The views of a scene show one set of named points, each view turned or mirrored, shifted and resized as a whole, with a little noise and some points left out.

Scene 1
View 1
q_112: [ -6  -7  -2   9  21  -3   3   1   2   6   7   5   1  -3  11  -2 -14   5
   3  -2]
q_859: [ 10 -12 -18   4   9   0  -5   7  14   4  -3   3 -17 -17   8  25 -19  15
   3   8]
q_59: [ -8  -2   4   9  25 -10   4   2   3   8  15   7  15   1   0 -11 -13  16
  -6   2]
q_221: [  7  -9 -11  -3  10   6  -8   6  14   2   5   9 -15 -22  20  18 -24   4
   0  -4]
q_390: [  3   0  -3   8  22 -16   0   7  13   8  15   7  17  -4 -15  -1 -16  35
 -15  14]
q_974: [ 15 -10 -19   3   9  -4  -7   9  19   4   0   5 -12 -17   0  26 -20  27
  -5  14]
q_685: [  0  -9 -11  14  18 -11   3   5   6   8  -1   0   0   0  -7   9 -10  23
   1  14]
q_558: [  2 -13 -12   4  11   7  -3   4   8   3  -2   5 -21 -16  24  19 -18  -3
  10  -5]
q_274: [-14 -16  -8  18  18   3   9  -3 -10   7 -11  -4 -17   2  21   5  -6 -12
  23  -6]
q_153: [  4 -13 -17  11  13  -4   0   5   7   6  -6  -1 -13  -7   4  19 -12  15
   6  11]
q_582: [ -1 -12  -8   4  13   7  -1   1   4   4  -1   5 -18 -13  25  13 -18  -7
  10  -8]
q_574: [  4 -12 -16   9  13  -2  -1   5   8   6  -4   0 -14 -10   7  19 -14  12
   5   8]
q_48: [  5  -7  -2  -7  12  10  -9   5  15   1  14  15 -12 -25  29  10 -28  -4
  -3 -14]
q_934: [-14  -9   0  15  23  -3   8  -2  -5   9   3   2   1   4  12  -6  -8  -1
  10  -5]
q_90: [ 16  -4 -11  -5  11  -4 -11  11  24   2  14  12  -2 -23   1  18 -26  29
 -16   9]
q_118: [  9 -14 -18   3   8   3  -5   6  12   3  -5   3 -21 -17  13  26 -18  10
   6   5]
q_82: [ 13  -7 -13   0  11  -3  -8   9  19   3   6   8  -7 -19   3  20 -21  23
  -8  10]
View 2
q_390: [ 23 -19  31  -7  25 -23  -1 -13   8 -29   7  16  12 -51  -6  -3  -3   3
 -10 -10]
q_582: [  2 -11   1   3   6  -1   4 -21   9 -14  -6  -7  11   4 -17  -6 -12   0
  -9   4]
q_112: [ 12 -16  11  -5  19 -11   1 -13   5 -13   0   1  12 -20 -24  -7 -16   2
 -11  -1]
q_974: [  4 -10  19   2   5 -11   4 -28  16 -33   1   9  12 -24  12   1  10   3
  -7  -1]
q_574: [ -2  -9  11  -5   9 -10   4 -22  13 -23   0   5  14 -14  -6   0   2   8
  -9   4]
q_90: [ 19 -14  26  11   6 -12   2 -27  15 -34  -2   6   7 -30  14  -4   3  -9
  -5 -10]
q_59: [ 22 -20  21  -7  28 -17  -1  -8   2 -15   4   7  13 -38 -25  -7 -17   2
 -11  -7]
q_153: [ -4  -9  12  -7  10 -12   5 -21  13 -23   3   8  15 -16  -6   2   4  11
 -10   5]
q_82: [ 11 -12  20   5   7 -11   3 -26  15 -31  -1   6  10 -24   8  -3   4  -2
  -7  -4]
q_221: [ 10 -12   8  11   2  -1   4 -26  12 -22  -9  -6   8  -3  -2  -8  -8  -8
  -7  -2]
q_685: [  4 -13  19 -14  19 -17   3 -15  10 -23   6  13  16 -32 -11   1   1  12
 -10   1]
q_48: [ 20 -16   9  17   4  -1   3 -24  10 -20 -11 -10   5  -6  -6 -12 -16 -15
  -6  -7]
q_118: [ -4  -8   8  -1   2  -6   6 -27  15 -24  -2   3  13  -6   1   1   5   6
  -8   5]
View 3
q_48: [ 22  18 -19   0  -5   6  19  -4 -17 -16 -15  -2   1 -14   1  14  -6   0
   4   0]
q_685: [-14  27   2   5 -17   6   1   2 -17  -1 -23   1   2   1   5  16 -21  10
  -9  11]
q_112: [  0  21  -3   7 -16   8   9   3 -18 -10 -16  -2  -6  -7  13   9  -9   9
   1  13]
q_574: [ -9  16  -7   2  -7   5   8  -2 -17   1 -24   4   4  -3  -3  14 -16  11
  -1   6]
q_118: [ -3  11 -13  -2  -1   4  13  -5 -17   2 -25   6   8  -4 -10  14 -14  10
   2   0]
q_90: [ 10  35 -13  -2 -10   3   9  -6 -14  -9 -21  -1  14  -4  -7  24 -25  -4
 -13  -6]
q_934: [ -6  16   2  10 -18   9   8   6 -19  -9 -15  -1 -12  -8  18   5  -5  15
   4  19]
q_558: [  3   5 -15   0  -1   6  17  -3 -19  -2 -21   4   1  -9  -4   9  -6  12
   9   4]
q_274: [-13  -2  -2   8  -8   9  12   4 -21   0 -20   4 -12  -7  11   1   0  23
  14  19]
q_82: [  3  28 -11  -2  -8   4   8  -5 -15  -4 -22   2  11  -3  -7  21 -23   2
  -9  -2]
q_390: [ -3  46   3   7 -25   6  -2   3 -15 -11 -18  -5   5   0  10  22 -27   0
 -20   8]
q_221: [ 10  14 -17  -2  -2   5  17  -5 -17  -7 -20   2   5  -9  -5  14 -10   5
   3   0]
q_582: [  4   5 -12   2  -3   7  17  -2 -19  -5 -19   3  -3 -10   2   7  -3  12
  10   7]
q_59: [  0  34   3  10 -25   9   3   6 -16 -15 -13  -6  -7  -6  20  14 -15   5
  -8  16]
q_974: [ -4  25 -10  -2  -6   3   7  -5 -15   1 -26   4  14   0 -11  21 -25   4
  -9  -3]
q_859: [ -4  16 -11  -2  -3   4  11  -4 -17   2 -26   5   9  -3  -9  17 -18   8
  -2   0]
View 4
q_112: [  8   4  11  -8   1  -2  -5   0   8  -7  -3  -5 -12  -2 -14   3  -7  -9
   3  -3]
q_48: [ 12 -20  17 -20  -1 -14  -5 -11  -5 -16   1   3  -2  -2  -8   3  -6  -7
  -7   5]
q_582: [ 11  -5  18 -11   2  -7   1  -5   0 -25   8  -9  -8  -8  -7   2  -6   4
  -1  -6]
q_118: [ 10 -15  22  -9 -12  -7   0   6   9 -24   8  -7  -3 -13   1  -8  -5   5
   6   2]
q_558: [ 11 -10  21 -11  -2  -8   1  -3   2 -27   9  -8  -6 -10  -3  -1  -6   5
   0  -3]
q_59: [  6   8   6  -6  -3   1 -11   4  13   6 -12  -1 -12   2 -19   3  -8 -20
   5   1]
q_274: [  9  16  15  -2   8   2   4  -1   5 -24   8 -19 -18  -8 -11   4  -7   8
   5 -17]
q_974: [  8 -19  20  -8 -22  -6  -6  13  17 -14   0   0   1 -12   2 -12  -5  -3
  11  10]
q_82: [  8 -19  18 -11 -18  -7  -7   8  14 -11  -2   2   0  -9  -2  -8  -5  -8
   7  11]
q_685: [  6   3  13  -1 -14   2  -6  15  21  -5  -5  -7  -9  -8  -8  -7  -7  -8
  14   2]
q_934: [  6  13  10  -4   4   1  -4   1   8  -7  -3 -10 -15  -2 -16   4  -8  -7
   4  -8]
q_153: [  8  -4  18  -3 -13  -1  -2  11  16 -17   3  -8  -6 -12  -3  -8  -6   1
  11   1]
q_859: [  9 -15  21  -9 -15  -6  -2   8  13 -20   5  -5  -2 -13   0  -8  -5   2
   8   5]
q_90: [  9 -25  18 -14 -20 -10 -10   7  13  -5  -6   8   3  -7  -2  -9  -4 -14
   6  16]
q_390: [  4  -2   8  -6 -18   1 -15  15  23  10 -15   5  -5  -2 -12  -6  -6 -23
  12  12]
q_221: [ 11 -18  20 -14  -6 -11  -3  -4   2 -21   4  -1  -2  -8  -3  -3  -6  -1
  -1   4]
View 5
q_558: [  1 -12  -3  12   4 -10  -6 -15 -14 -17   0 -17  -2   3   3   7  -9   9
  13  -1]
q_859: [-12   0  -7  20  -4 -19 -14 -23  -4 -11   2 -11   5  -2   3   3   3  26
  19  -9]
q_221: [ -6  -9  -3  11  10 -16 -14 -16  -6  -9   6 -13   7  -3  14   0 -11  10
  14  -1]
q_582: [  5 -14  -5   9   4  -4  -8  -9 -16 -19   1 -15  -5   5   2   5 -10   4
   7   1]
q_59: [ -8  -2 -21  12 -14  10 -40   9  -3 -21  15  18  -2   0  18 -28   6  14
 -18  -5]
q_574: [ -8  -1 -11  19 -11 -10 -15 -16  -7 -17   2  -7   0   0  -1   1   7  25
  10  -9]
q_48: [ -3 -13  -1   4  20 -13 -19  -9  -6  -7  12  -9   9  -3  26  -6 -21  -2
   7   5]
q_153: [ -9   1 -12  21 -15  -9 -17 -15  -6 -18   1  -5  -1   1  -4   0   9  28
  11 -12]
q_112: [  0  -8 -15  11  -8   6 -25   2 -10 -22   8   5  -4   3  10 -13   1  10
  -9  -3]
q_274: [ 14 -15 -12  11 -16  13  -3   0 -26 -34  -6 -11 -20  13 -14   7   1   6
  -4  -2]
q_685: [-12   4 -18  21 -20  -5 -27 -10  -3 -18   6   4  -1   0   1 -11  15  31
   1 -13]
q_118: [ -8  -4  -4  18  -1 -19  -9 -23  -7 -12   1 -16   4  -1   1   6   0  22
  19  -7]
q_934: [  6 -10 -17  10 -15  16 -22   8 -16 -31   5   5 -13   8   2 -11   3   6
 -15  -3]
q_390: [-22  10 -22  21 -17  -4 -47  -3   9 -12  18  22  10  -7  21 -32  16  32
  -9 -13]

Which points are out of place in each view (at most two, in the order of its rows)? Write - if all are in place.
view 1 -> q_48
view 2 -> q_221, q_118
view 3 -> -
view 4 -> q_934
view 5 -> q_685
